Points, in no order, along strands that fork, close into loops and pass close to each other.
Points whose rows are less than 131 apart are linked; no others are. Some points are linked to none.
q_518: [ -1 -34   4 -11  14 -44  29  52 -41  86  -6 -11 -16  -9   7   1  23  -6
  53 -12 -25  -5  -4 -60  26  10  12 -13  41  38  15 -35   1 -14  -7  10
 -15 -42 -53  -8  11 -25 -28 -30  61 -17  24 -24  21   4  34  62 -50  -1
  15 -44   9 -16]
q_975: [ 18   1 -34 -28  -5  -4 -50   6  -7 -26  -2  18  17 -12   0 -21 -15   2
 -39   5   5  37  46  35  13   3  25   5 -24 -58  -3  18 -24 -13 -25 -16
 -18  38  31  20 -28  -3  18   8 -46 -10 -12   2 -37   2 -22 -65  25 -28
 -25  36  20  38]
q_928: [ -3 -13  14 -31  31 -27  44  21   4  11 -20 -34 -12 -10   6  19  19 -12
   9 -10 -24  -4 -25 -42 -22 -14 -13 -15   6  34  17 -50   3  19  -8  29
   8 -68 -41 -20   7  -1 -12 -32  50 -13  14   2  24 -12 -13  41 -34  33
  25 -36 -14 -11]
q_556: [-13  30   7  28 -11  29  -9 -27  19 -45   4  18 -24  32 -37   8  -9  11
  42  -1  56 -51 -12   7 -53  15 -15  14 -11  30 -14  23   1  10  41  30
  -6  42  16  10  14  10   2  13 -15  29 -17  20  18 -43  23 -10  -1   2
  -2  25 -16   3]
q_329: [ -9  34  25 -31 -14 -30 -51  58  76 -57  11 -31 -15   4 -49  15  12  18
  -1 -24  -5  -5   1  11 -45  10  11 -64 -45  27  44 -45 -39  15   8  90
  35 -11  47 -48   9  -2  17  26 -12  79 -18  15 -10 -41  16 -58   5  61
  28   1  10  13]
q_729: [ -4  15  -8 -52  -8 -11   3  -9  28 -51 -15 -46  25 -34 -31   8  17  -4
 -61 -13  -5  29 -20   6 -62 -15 -26 -32 -10   5  -5 -26  -9  47 -39  34
   2 -40  -6 -39  10   5  -7  -6   3 -17  -4  22  32 -11  -4 -11  -7   9
  20  10 -13  32]
q_59: [ 21  26  11   9 -17  15 -40 -16  10 -89 -11 -28   8 -12  -5   1  -5  11
 -52   2  13  23  23  48 -38  23 -11 -60 -28 -17 -11  -4 -39  46 -20  31
  23  75  68 -15  -7  39  23  27 -30  49 -15  40  -1   2  -5 -88  35  11
   0  40   9  27]
q_192: [-25  31  -1   9   5  -6 -75  46  35  11  43  67 -50  58 -24   2 -24  40
  47  10  26 -24  42  42  17  37  77  25 -28 -20   2  31 -13 -66  20   2
   1  22  24  34 -39 -31  17  20 -36  27 -15  -5 -17 -31  55 -10  21 -20
 -16  55  23  30]
q_34: [ 12  -5  15  31   8 -11  21   2 -30  51  14  37 -29  11  13  -2   5  -1
  60  24   4 -10  11 -20  56   4  -2  29  34   6  16  21  30 -33  14 -27
   7  21 -21  16  -4 -16   8   1  17  -6  10 -21   1  27   0  37 -17   2
  -9 -24   5 -43]
q_721: [ -4 -17  14  11   0 -30  31  35 -38  80  -1   2 -29  -7  -4   7  33  -8
  83  -2   3 -13  -6 -58  36  14   1   2  51  43  13 -11  13 -21  11   2
  -2  -9 -50   5  16 -18  -4 -27  57 -13  26 -22  24   8  43  77 -52   7
  15 -37   2 -28]
q_201: [-12  38  29  23  -6  12 -14   2  49 -31   6  13 -44  28 -49   8 -15  13
  56   6  49 -53  -1   4 -48  24   1   3 -21  39   0   5  -6  13  41  49
  10  28  16 -17   5   6   3   9  -9  52 -29  14   7 -43  20 -12   7  30
   9   6 -14 -11]
q_505: [ -6 -15 -34 -18  -3  22   3 -53 -11 -19 -23 -44  72 -44  31 -17   3 -28
 -98  -2 -36  57 -19  29  11 -33  -7   7  -4 -56 -18   8   1  22 -59 -48
  -3 -14  15  10 -17  18   2   9  -7 -48   3   4  -7  12 -47 -16  27 -35
  -6  31   3  19]
q_136: [-28 -13 -20 -79   0 -43 -33  45  17   7  12  -5   2  -5 -45  -9  10  15
  -1 -10  -8   5  -8 -25 -34   2  20  -2  -7  22   6 -30  -5 -13 -20  45
 -27 -43 -38 -14   5 -28 -28 -16  -2 -24 -14  -5  -6 -36  24   6 -40 -12
   5   1 -11  59]
q_997: [-21 -29   2  17  19  15  57 -36 -32  22 -28 -45  50 -32  58  -1  12 -34
 -76 -13 -54  47 -31   6  25 -31  -6   9   7 -12   2 -13  12  45 -31 -47
  15 -57 -17  11 -23  27 -10 -12  51 -50  17 -17  15  26 -43  41  21  -2
   7 -15  -7 -22]
q_130: [ 16   9  42  16  -2  36  50  -5  60 -48  -5 -48  19 -21  -4  25 -12 -25
 -38 -27   4 -32 -50 -12 -75 -20 -74 -71 -17  44  -6 -36 -12  75  39  47
  26 -21  30 -68  37  42   2 -13  17  48 -17  30  24  -3 -15   6  -2  92
  41 -24 -27 -42]
q_403: [ 16 -49 -51 -18 -12   5 -28   3 -39  49  -2  23  52 -14  31 -27 -25  -2
 -26   8 -34  21  17  12  59  -3  16  26   0 -65 -17  24   4 -48 -20 -56
 -38   9   3  28 -12  -7 -21  -2 -31 -37  -1 -27 -40  22 -21 -30   2 -69
 -27  -1  33  35]
q_280: [ -6  10 -24  -4   5  -6 -85  52  30  12  27  62 -23  39 -10 -10 -36  39
  11   2  19  -2  54  48  18  34  84  11 -37 -49  -4  23 -20 -58  10   2
 -10  36  33  42 -43 -31  24  15 -49  11 -18  -4 -51 -24  40 -47  31 -26
 -26  59  28  49]
q_999: [ 13 -30 -17  -6   3  -3   6  -5 -28  33  -6   2  26 -10  30 -15 -11 -10
 -20  11 -27  23  12  -2  42 -12  12  22   9 -40  -2   9   5 -17 -27 -36
 -13  -8 -12  18 -15   6 -14  -1  -3 -33  -6 -26 -20  19 -40 -10   4 -36
 -13  -3  13   8]
q_571: [  7  23  29  31  12  -5  -4  15  18  17  26  58 -48  30  -7  -9 -16  20
  59  27  15 -28  25   3  29  15  22  28   5   4   4  20  13 -39  29 -13
  16  34   4   3 -27 -25  20  11 -11  28 -13 -17  -5   3   8   7  10   4
 -19   6   5 -32]
q_111: [ 11 -44  -6  50  22  14  61 -37 -66  68 -21 -25  33 -24  76   1  12 -17
 -29  -4 -59  22 -22  -9  86 -28 -19  22  25 -19  -6  13  31   0 -11 -76
  12 -29 -17  28  14  15  -4   9  42 -43  34 -24  -8  54 -42  36  10 -20
  -3 -42  -7 -60]
q_711: [ -9 -30   9  -3  19 -17  46  13 -42  51 -21 -28  18 -20  30  -1  15 -10
  -6  -3 -33  17  -7 -23  28  -8  -8  -3  22  -3  10 -25   7  15 -29 -14
  -4 -49 -42   0 -11  -1 -29 -26  40 -29   2 -21  16  22 -17  35 -18  -9
  13 -24   0 -15]
q_702: [ 14 -14 -49  -2 -20  14 -30   5 -28  18  19  72  21  27  15 -12 -27  26
   1   1  -6 -11  22  23  44   2  22  41   0 -56 -27  46  15 -84  17 -41
 -34  34  13  58   2 -24  15  20 -64 -11   1 -13 -53   3   2 -33  11 -79
 -45  19  33  29]
q_35: [  7  -2  47   3  26 -11  52  26  43   9  -3 -25 -45   0  -9  29   6 -30
  53  -2   6 -34 -25 -47 -35 -11 -27 -24   6  58  17 -48  -1  28  39  42
  28 -48  -6 -43  20   1  13 -31  45  34  16  13  19  -8  -2  31 -20  83
  37 -47 -28 -44]
q_467: [-13  28  16  24  -6  -2 -32  25  26  15  33  73 -48  48 -16   2 -16  34
  75  23  26 -32  27  10  17  29  41  33  -2   5   1  33   9 -54  35   0
   6  30   7  24 -25 -29  17  15 -18  25 -15 -13  -9 -16  42   9   3  -7
 -25  24  12  -9]
q_486: [ 13  -9 -38 -29  -3  15 -33 -20 -10 -26 -18 -10  48 -31  18 -22 -15  -6
 -64   7  -9  44  20  35  17 -19  -3   7 -13 -63 -13  22 -14  -8 -40 -30
 -12  32  31  13 -20   7  16  10 -46 -23 -11   8 -29  -3 -37 -67  34 -28
 -19  30   9  33]
q_846: [ -2  19 -22 -35 -28  11 -19 -29   3 -83 -14 -53  39 -46   3   6   7   4
 -92  -5  12  47  -9  34 -58  -3 -33 -39 -12 -17 -24 -13 -40  49 -59  16
   8  11  35 -27   7  26  24  10 -21  -3   3  44  22  12  -2 -59  20  -2
   8  31  -3  49]
q_703: [ -2  -4 -33  13 -22  18 -37  16 -19  19  32  83 -17  46   9  -9 -19  33
  34  16  20 -24  23  21  33  17  36  44   0 -37 -16  53  22 -83  29 -37
 -21  41  14  58 -15 -29  15  23 -47   5 -12  -9 -45 -13  32 -12   5 -55
 -42  27  32  22]
q_761: [-25  13 -15   1 -20   2 -36  19   6  18  35  60 -41  43 -26  -3  -4  44
  74   5  37 -28  16  -4  -1  25  44  48   3  18  -6  41  15 -56  32  -7
 -26  23  -8  24  -2 -33   1  11 -19   7 -13  -6  -8 -31  60  20   1 -31
 -30  25  15  24]
q_827: [ -9  -7  17   8  24  16  53 -42  13 -18 -27 -56  35 -39  34   9   5 -32
 -70 -17 -33  36 -26  10  -2 -26 -29 -17  -1  -4   7 -17   8  63 -29 -24
  31 -45   6 -19 -18  24  -6 -13  39 -20   6   0  12  23 -60  24  29  27
  12  -3 -13 -24]
q_996: [-14 -41 -22 -40 -14 -29 -18  43 -31  69  11  11   2  -1 -12 -14   2  15
  44   0 -20   3   7 -31  20  13  32   8  18  13  -6 -22   0 -30 -19   3
 -29 -22 -53   4  -3 -24 -47 -27   6 -34   4 -32   1  -6  35  30 -44 -41
  -6  -9  16  40]
q_430: [ 17  26   7 -13 -12 -12 -56  25  33 -74  -3 -20  -9 -21 -24  -4  -3  28
 -34  -6  15  32  36  49 -22  30  26 -46 -48 -25  23 -30 -45  28 -28  47
  16  53  63 -29 -23  15  19  22 -29  50  -9  22 -17  -4   2 -97  32  28
   5  42  18  36]
q_844: [ 10  20  33   6  20  -2   8   6  24 -12   3   9 -34  15 -19  -1 -13  -7
  28  10  12 -15  16   1  -7   3  -2   0  -7  18  16  -7  -2  12  15  13
  12   3   1 -19 -10  -1  -7  -3  -2  21 -19   0   0  -6 -20  -3   9  29
   0  -1 -18 -25]
q_840: [ 25   6  55  54  23   4  53  -8  -9  29   3   3 -39  -6  32  11  -7 -29
  46  24  13 -15   0 -21  29 -15 -27  19  20  23  20  -6  21   6  47 -22
  38   3 -11  -8  -8   1  20  -9  27  13   9  -6  14  46 -24  39   6  54
  14 -37 -18 -73]
q_785: [ -8   2 -15   7  11  28  51 -42   2  -4 -14 -35   3  12 -16  11  15 -12
 -11  -3   3 -10 -51 -34 -38  -9 -40  23  15  40  -5   3  22  26  16  10
 -12 -32 -42  -8  40  21 -16 -26  24 -42  25   3  36  -3  -4  67 -20  19
   9 -22 -37 -15]
q_100: [ 11  12 -17 -25 -10  25  -5 -51   8 -69 -16 -48  49 -41   8  -8   7  -6
 -94  -4  -8  51 -10  41 -32 -16 -27 -24 -14 -31 -18   7 -26  47 -53 -12
  18   9  25 -18  -2  28  12   7  -9  -4  -6  29  19  15 -23 -43  38  -5
   6  30   6  22]
q_612: [  6  27 -18  26 -25  43 -22 -74 -28 -79 -16   0  23  26  -5  -1 -13  -9
 -34   4  52 -16  -4  46 -46  -1 -25 -16  -9  -5 -53  52   9  13  22   4
  -6  82  43  27  36  46  34  37 -45  26   2  52 -12  -7   1 -55  32 -39
  -8  31  -8  30]
q_610: [-35   9 -28 -18 -16  -3 -47   3   6 -17  14  35 -20  39 -41 -12   3  39
  49  -7  49 -29   4   2 -34  14  30  35  -9  16 -13  16   4 -37  23  21
 -42  17 -19  22   8 -33  -1  -8 -30   0  -8   2 -11 -51  63   2 -10 -30
 -20  28  -2  49]
q_820: [ -7 -35 -30 -16 -16   1   9  10 -53  60   5   8  19   2   8 -11  12   9
  19   3 -26   0  -7 -26  42   2  -5  22  34  -1 -15   8  21 -30 -17 -28
 -33  -7 -59  18   7  -8 -38 -26   2 -43  13 -30  -1  11  24  44 -38 -48
 -13 -13  16  18]
q_731: [  8  32  19  19   5  21 -36   2  26 -47  17  28 -25  35 -28   1 -22  18
  11   7  38 -19  27  51 -20  28  30 -10 -29 -12   4  23 -11  -1  15  30
  16  70  45  14 -24  12  15  36 -34  53 -22  21 -16 -23   9 -53  29   1
  -7  40  -3   5]
q_173: [ 15   5  33  34  18 -24  -6  30  -3  63  26  62 -46   4  24  -3  -7  10
  64  25   0  -3  34   2  62  13  37  20  16 -18  24   5   7 -41  29 -35
  17  19   8  12 -31 -27  26  21   9  20   1 -25 -11  27  -1  20   5  -5
 -14 -16  17 -44]
q_158: [ 14 -25  10  61  11  12  53 -38 -45  50  -4  -3  -5  -5  50   2   9 -25
  -7  10 -30   5 -13 -20  71 -22 -26  25  38  -4   7  20  37  -7  15 -62
  15 -14 -12  16  14   9   8  11  25 -27  34 -18  -4  61 -39  42   6   5
  -3 -51 -17 -71]
q_615: [ -9  28 -17 -14 -18   6 -42 -24  12 -79  -8 -10  -2  10 -40   0   8   8
 -13 -10  46  -4   0  18 -73  11 -16 -18 -16  21 -24  -1 -12  33  10  49
 -13  38  16 -13  26  16   4   6 -30  20 -11  41  10 -32  23 -43  -4  -3
  10  18 -17  48]
q_116: [-20 -26 -26 -15  12  15  30 -38 -13   8 -23 -47  71 -38  46 -11   7 -23
 -91 -10 -55  57 -27  14  17 -28  -2   8   3 -32 -16  -4   7  32 -56 -51
   8 -51  -5   6 -18  17 -20  -3  27 -59   8  -8   2   9 -48  11  19 -25
   3  12  -1   6]
q_252: [ -8  17 -19  23 -21  34   0 -43 -10 -44  -2  30 -15  40 -26   1  -1  13
  31   5  55 -37 -17  -5 -25   6 -17  41   0  12 -14  45  30 -18  38  -1
 -28  49 -11  23  23   7   5  10 -28   6 -10   8   3 -37  21   7  -2 -24
 -21  19 -14   3]
q_837: [  1  29  -1  17   1   9 -24  -3   8 -28  10  49 -29  33 -19  -1 -28  13
  23   9  37 -27  24  29  -4  18  19  16 -17  -7  -2  28   4 -23  19   4
   6  51  23  32 -17  -8  12  19 -43  16 -15  13 -19 -21   0 -38  15 -17
 -27  32   4  14]
q_81: [-13   5 -15 -64   1 -37 -20  27  22 -31   0 -33  13 -22 -37  -1  20   1
 -32 -16  -9  14  -2  -7 -40  -3  -2 -16 -11   8  15 -36 -17  11 -27  43
 -15 -48 -22 -36  -3 -24 -25  -9  -5 -12  -7   5   2 -29   4 -14 -22  -2
  15  -5  -6  44]
q_99: [ 19  24 -11  24 -27  35 -31 -60 -21 -93 -15 -34  31  -8  -1   5  -4  -2
 -57   2  30  15  -1  44 -52  10 -27 -45  -7  -6 -45  24 -30  42 -13  15
   5  96  60   3  20  52  28  26 -42  34   4  55   7   2   7 -74  31 -18
   9  35  -1  30]
q_663: [ 21 -21  10  52  -4 -23  20  19 -62  88   6  35  -3  -9  37  -5  16  -7
  57  15 -15   3  10 -36  91   9   4  10  51 -12  14  11  34 -42   3 -45
  -5  15 -17  22  13 -13  -2   7  33  -7  25 -30   0  55  14  45 -22 -19
   2 -37  15 -54]
q_539: [ 11 -10   5  -4  17  -1  18 -14 -12  16  -7  -5   1  -6  15  -9   5 -13
  -4   6 -14   7  15  -3  21 -11  -3  11  10 -16  15  -5   5  12 -19 -19
   5 -12 -22  -1 -12  -2 -22 -10  14 -21 -15 -22   1  18 -36  11  -1   4
  -4  -6  -2 -15]
q_397: [  9   8 -20 -14  -7  18 -16 -45   1 -54 -18 -36  38 -32  17 -12  -7 -14
 -79  -2  -8  42  12  34  -6 -17 -10  -7  -8 -51 -13  16 -15  20 -47 -26
   1  22  30  -4 -14  22  17  19 -26 -21  -5  17 -10   8 -35 -55  40 -20
 -10  21   4  15]
q_912: [ -4  21  -9 -34 -18   7   6 -26  30 -85 -17 -60  46 -57  -9   3  24  -3
 -90 -19 -10  41 -36  19 -74 -11 -50 -52 -14   2  -7 -31 -37  66 -46  33
   9 -37  31 -51  21  20  10   7   0   5   2  36  45   6  -5 -27   7  19
  29  11 -10  28]
q_686: [ -1  -1 -24 -38  -5 -21 -76  37  19 -15   3  19  -1  -2 -17 -19 -17  20
 -19  -1  13  26  49  31   0  10  45  -1 -32 -33   5   5 -34 -20 -30  15
 -16  20  16  16 -31 -14   5   0 -39 -10 -13  -1 -38 -12  17 -59  23 -16
 -18  34  19  61]
q_679: [ 18  12  48  22  10  17  50  12  63 -17  -8 -26 -28  11 -18  17 -15 -34
  31  -6  19 -53 -31 -39 -62 -13 -45 -30 -10  52  10 -35  -7  42  56  47
  19 -26  11 -57  30   9   1 -25  24  44   1  19  23 -16  -1  27 -15  86
  33 -36 -34 -42]
q_72: [ 15  -4  48   7  28 -26  52  17  11  38   1 -13 -52  -3   6  23   8 -31
  66  11   7 -27  -7 -48   3 -10 -21  -9  15  54  22 -31   5  15  25  17
  23 -28 -22 -21   1 -11  17 -34  57  14  23  -5  26   2  11  52 -23  64
  27 -47 -15 -54]
q_290: [  9 -35 -16  45 -19   3  36  -9 -73  82  -5  23  20   3  47   2  18  -2
  29  10 -36  -2  -8 -25  96  -5 -10  24  52 -14  -5  27  34 -37   5 -69
 -18   4 -29  29  38  -1 -13  20  15 -33  38 -27  -8  61  -4  41 -26 -43
 -10 -44  11 -42]
q_443: [ 14 -26 -62 -18 -19  14 -27 -21 -34  10   5  32  34   8  15 -20 -29   5
 -28   7  -8   9  11  22  35 -22  10  29  -9 -60 -38  39  15 -63  -8 -46
 -34  29  10  48   5 -15   7   7 -59 -36  -1  -1 -52   6 -10 -43  19 -70
 -40  17  27  44]
q_267: [-10 -11 -17  10 -19   0 -32  28 -18  54  42  85 -15  26  16  -9  -5  32
  64  17   4 -20  25   0  56  17  37  37  25 -21 -10  40  17 -82  20 -39
 -19  23  -9  31 -11 -36   4  13 -30   5   4 -24 -20   6  41  19 -15 -52
 -36   2  41   2]
q_805: [ 10 -10  33 -24  37 -28  55  26  36  -2 -17 -44 -20 -11   6  33  14 -39
  15 -24 -18 -17 -35 -48 -46 -11 -30 -32  -1  49  29 -62   1  33  25  50
  18 -81 -15 -35  13  -3   3 -35  52  24  17  12  26 -16  -9  36 -29  68
  33 -48 -23 -25]
q_678: [ -5   7  -4 -28  10   6  27 -27  15 -26 -13 -30  17  -7 -23  10  10 -13
 -35  -9   2  -3 -25  -9 -45 -13 -36  -2   3  24  -8 -19  -2  41 -11  18
  -1 -37 -28 -14  26  16  -7 -13  14 -19  -1   6  31 -15 -12  23 -16  14
  12 -10 -20   6]
q_202: [  8  28  21   1   2  11  -3 -13  28 -40  -1 -15  -7   7 -24   3 -13  -9
 -19  -3  17 -19   7   6 -36   1 -18 -26 -16  13   1  -7 -14  37   3  23
  17  20  25 -28   5  27  -3   4  -9  32 -23  11  15  -7 -21 -29   9  39
  13   9 -13 -11]
q_157: [-12 -10 -20  10   3  31  56 -54 -29   3 -16 -25  21   4  -6   3  18 -16
 -27  -6 -20  -3 -49 -25  -2 -16 -38  37  28  17 -16  20  35   9  -4 -27
 -15 -27 -51   7  39  22 -13 -23  18 -58  22 -13  32   7  -7  73 -25   1
  -5 -17 -27 -16]
q_358: [ -3  41  41  23   0  13 -34  21  39 -38   8  22 -30  29 -28   4 -22  12
  28   1  35 -24  18  34 -25  26  16 -30 -34  14   7  -6 -21  13  25  47
  27  48  46 -10 -17  13   9  24 -25  66 -31  17 -14 -23   3 -44  26  37
   8  24   0  -7]
q_684: [ 21  -9  38  74  21  14  67 -30 -28  48   1  -6 -28 -17  37  17   1 -34
  29  15   0   2  -4 -31  60 -17 -38  20  31  14  19  10  35   0  39 -50
  39  -3 -12   1  15   6  18   2  33  -8  31  -8   9  66 -19  53   5  43
  14 -50 -23 -90]
q_2: [  8  21  24   6   4  30  19 -33  32 -52  -8 -41  14 -17 -10   5  -6 -12
 -48  -5   9 -11 -13  15 -41 -14 -44 -32  -8  15  -1  -6 -11  53   7  12
  20   4  28 -40   9  43   7  -3  -1  19 -19  21  28  11 -27 -17  16  43
  14   8 -18 -21]
q_412: [  8 -43 -18  57  -9  10  41 -13 -78  98 -13 -14  41 -12  68  -4  11 -10
 -16  -6 -54  25 -22 -15 103 -13  -4  13  43 -23 -12  19  29 -28 -14 -73
 -10 -18 -16  35  28   6 -18  16  39 -42  45 -31 -12  72 -16  45 -14 -42
  -2 -44   5 -50]
q_93: [ -8 -57  10  66  29  -9  63 -15 -61  79 -37 -43  39 -38 113  10  27 -28
 -39 -17 -59  52 -10 -11  73 -29  16   7   4 -43  19 -28  10  33  -9 -76
   6 -37   6  19 -45   3  -8 -14  87 -25  38 -25   8  49 -61  31  36  -8
  13 -33   1 -67]
q_219: [ 19   0  37  21  22 -14  34   7   1  43  12  10 -43   2   8   7   4 -16
  59  18  10 -20   7 -28  23   1  -7  10  17  38  12  -6  18   2  21  -1
  17  -4 -18  -5  -2 -10   7 -14  32   8   5  -8  14  23   2  40 -13  33
   9 -32  -9 -51]
q_452: [  2  10   6   2   5  31  33 -55  25 -52 -27 -51  56 -45  23   4   2 -20
 -86  -9 -30  47 -23  36 -23 -24 -37 -24  -9 -13  -5  -7 -10  64 -34 -20
  30 -19  30 -24  -7  42   4  -1  13  -7  -4  16  22  23 -52  -7  34  23
  13  16 -12 -21]
q_852: [ 10  21 -19  15 -13  28 -16 -57 -19 -55 -11  14  11  19  -3  -6 -13  -4
 -31   4  33  -9   9  36 -26  -1 -12   7 -10 -16 -38  41   3  -3  -1  -9
  -3  57  28  29  15  25  18  25 -45  10  -7  35 -10 -10  -7 -51  25 -35
 -10  28   1  22]
q_285: [-14 -32 -14 -45   1 -45   6  48 -19  57  -2  -7 -11   1 -15  -4  22   5
  47  -9 -21  -8  -6 -43   1  14  15   1  14  29   1 -31  -6 -14 -15  22
 -25 -42 -59   4   7 -23 -38 -26  33 -23  12 -24  16 -19  34  41 -47 -18
   9 -29   6  24]
q_398: [ -6 -21 -11 -38   6 -25 -43  48   0  38  15  25   2   1  -9 -26 -15  11
  25   8  -7   8  28  -5  20  12  48   6  -7 -11   2  -9 -25 -26 -21   5
 -18 -15 -22   7 -19 -23 -27 -19 -15 -18 -12 -27 -11  -6  17   0 -16 -26
 -17   6  22  41]
q_738: [-21  -5 -11   1 -23  -6 -20  22 -13  40  26  54 -26  27 -12  -7   7  31
  68  17   7 -20  12 -22  31  18  28  39  18  12   0  26  17 -53  13 -13
 -29   8 -30  20  -2 -33 -14  -1  -9  -6   0 -28  -5  -5  38  37 -23 -29
 -25   1  20  12]
q_402: [  9  16  37  12  23  35  55 -23  36 -40 -15 -51  20 -25   8  19  -5 -31
 -55 -19  -6  -6 -37  -3 -52 -24 -53 -41 -13  25   5 -23   1  75   3  18
  28 -42   6 -43  13  34   0 -15  27  16   2  12  33  18 -32  18  11  69
  23 -14 -27 -36]
q_293: [-13  22  12 -39  -1 -46 -69  66  73 -43  14 -18 -23   0 -46  10  13  26
  -6 -19 -11   7  11  11 -27  17  42 -51 -47  11  49 -41 -39   3  -9  79
  29 -27  28 -44 -14 -22  -4  19 -15  52 -21   5 -14 -31  25 -61   3  45
  25  16   5  30]
q_734: [-10 -33  13 -16  32 -26  69  18 -40  36 -28 -46   3 -23  29  16  26 -22
 -22 -20 -41  13 -28 -36   8 -10 -16  -7  17  19  13 -53   7  37 -21  -3
   0 -79 -36  -3  -5   2 -27 -34  75 -32  25  -3  27   0 -12  66 -29  12
  25 -32  -6 -11]
q_346: [-21  12  16 -55  12 -59 -50  74  60  -2  17 -14 -24   2 -42  11   9  16
  23  -7 -21  -4  14  -5 -13  11  51 -39 -27  12  49 -46 -33   1  -6  59
  12 -48   9 -33 -21 -32   0  10   4  29 -23  -9 -22 -44   2 -26  -4  29
  21   1  12  26]
q_490: [ 19  27  48  30  -8  32  36   2  54 -40   0 -24  -4   2 -20  15 -19 -17
   1 -14  31 -50 -33  -9 -67 -13 -57 -51 -19  44  -2 -20 -19  63  41  51
  21   5  38 -55  28  37   1 -10   6  53 -31  27  15 -10  -9 -13   4  82
  35 -18 -21 -47]
q_477: [  5  -4  12  40 -25 -10 -19  29 -22  71  36  94 -23  20  24  -3  -3  26
  74  22  -6 -21  33   4  75  22  32  30  36 -28   7  33  28 -78  28 -40
   2  23   4  27 -14 -36  13  27  -9  10   9 -29 -15  35  22  24 -11 -37
 -31 -10  33 -35]
q_283: [-22   2  -4 -56  10 -56 -45  59  38  10  13   4 -25   9 -46   0   6  16
  28  -5  -4 -11   7 -21 -21   3  46 -11 -18  28  29 -35 -23 -29  -3  57
  -6 -48 -16 -18  -7 -36 -10 -11  -1   8  -8 -11  -7 -43  25  -7 -24   9
  12  -3  16  36]
q_855: [-11 -26 -33  -2 -19  19  35 -24 -46  35  -7  -1  20  14   2  -5  24   1
   3  -2 -19  10 -31 -38  29  -4 -16  37  32  11 -14  20  29  -8 -14 -26
 -36 -20 -57  18  24   1 -28 -22  11 -55  25 -16  12   5  15  58 -40 -31
  -8 -18 -11   3]
q_151: [ -7   5  -4 -35   3 -27 -54  49  29  15  19  33 -22   9 -24 -17 -14  26
  21   5   3   3  36  13   4  17  56   1 -20 -14  13  -2 -23 -27  -9  17
 -13   8  -6  13 -26 -32 -12  -6 -25  -2 -17  -9 -23 -20  19 -20   2  -9
 -15  25  22  38]
q_394: [-29  14 -35 -30 -25  -3 -43 -18   1 -57  -2   0  -1  20 -45  -5   8  21
  14  -8  57 -13  -7  -1 -74   8   2  21 -14  22 -20   3  -7  -5  17  38
 -40  20 -11   9  26 -11  -4   0 -26   1  -3  26  -5 -54  42 -12  -9 -23
  -6  28 -21  60]
q_655: [ 10  14  -6  -9 -12  11 -11 -32 -10 -26   7  18  -6  21 -18  -6  -8   0
  -2   6  25  -9   9   7 -17  -2 -11  20  -4 -11 -11  30  14 -14   9 -10
 -13  35  -1  22   8   3   4   8 -30  -3 -16  -1  -6 -17 -10 -14   4 -23
 -14  23  -6  11]

A fork is a point with three links, a tip a point with one. Leave the first point through the second and follow the links. Name the first fork or tip that comes.
q_663 / q_290: q_219
q_684 / q_158: q_34
q_837 / q_731: q_655
q_397 / q_486: q_996
q_267 / q_703: q_35

A piece is two or more points that can be reached from each other along the links. Count, over all rows, the pieces, the separate loops (a circle has one, a figure eight two, a Y none), the forks (points with three links) and the tips (points with one).
pieces: 3
loops: 6
forks: 12
tips: 6

A tip is a point with one link. Name the tips that can be reached along the links from each point below, in the order of the rows.
q_785: q_329, q_721
q_201: q_430
q_663: q_280, q_844, q_615

Name the points in between on the shortest way along the links from the first point to the second, in order.
q_539 / q_202: q_711 > q_734 > q_928 > q_805 > q_35 > q_679 > q_490 > q_130 > q_402 > q_2
q_99 / q_358: q_612 > q_852 > q_655 > q_837 > q_731
q_734 / q_290: q_928 > q_805 > q_35 > q_72 > q_219 > q_34 > q_663
q_912 / q_151: q_846 > q_100 > q_397 > q_486 > q_975 > q_686
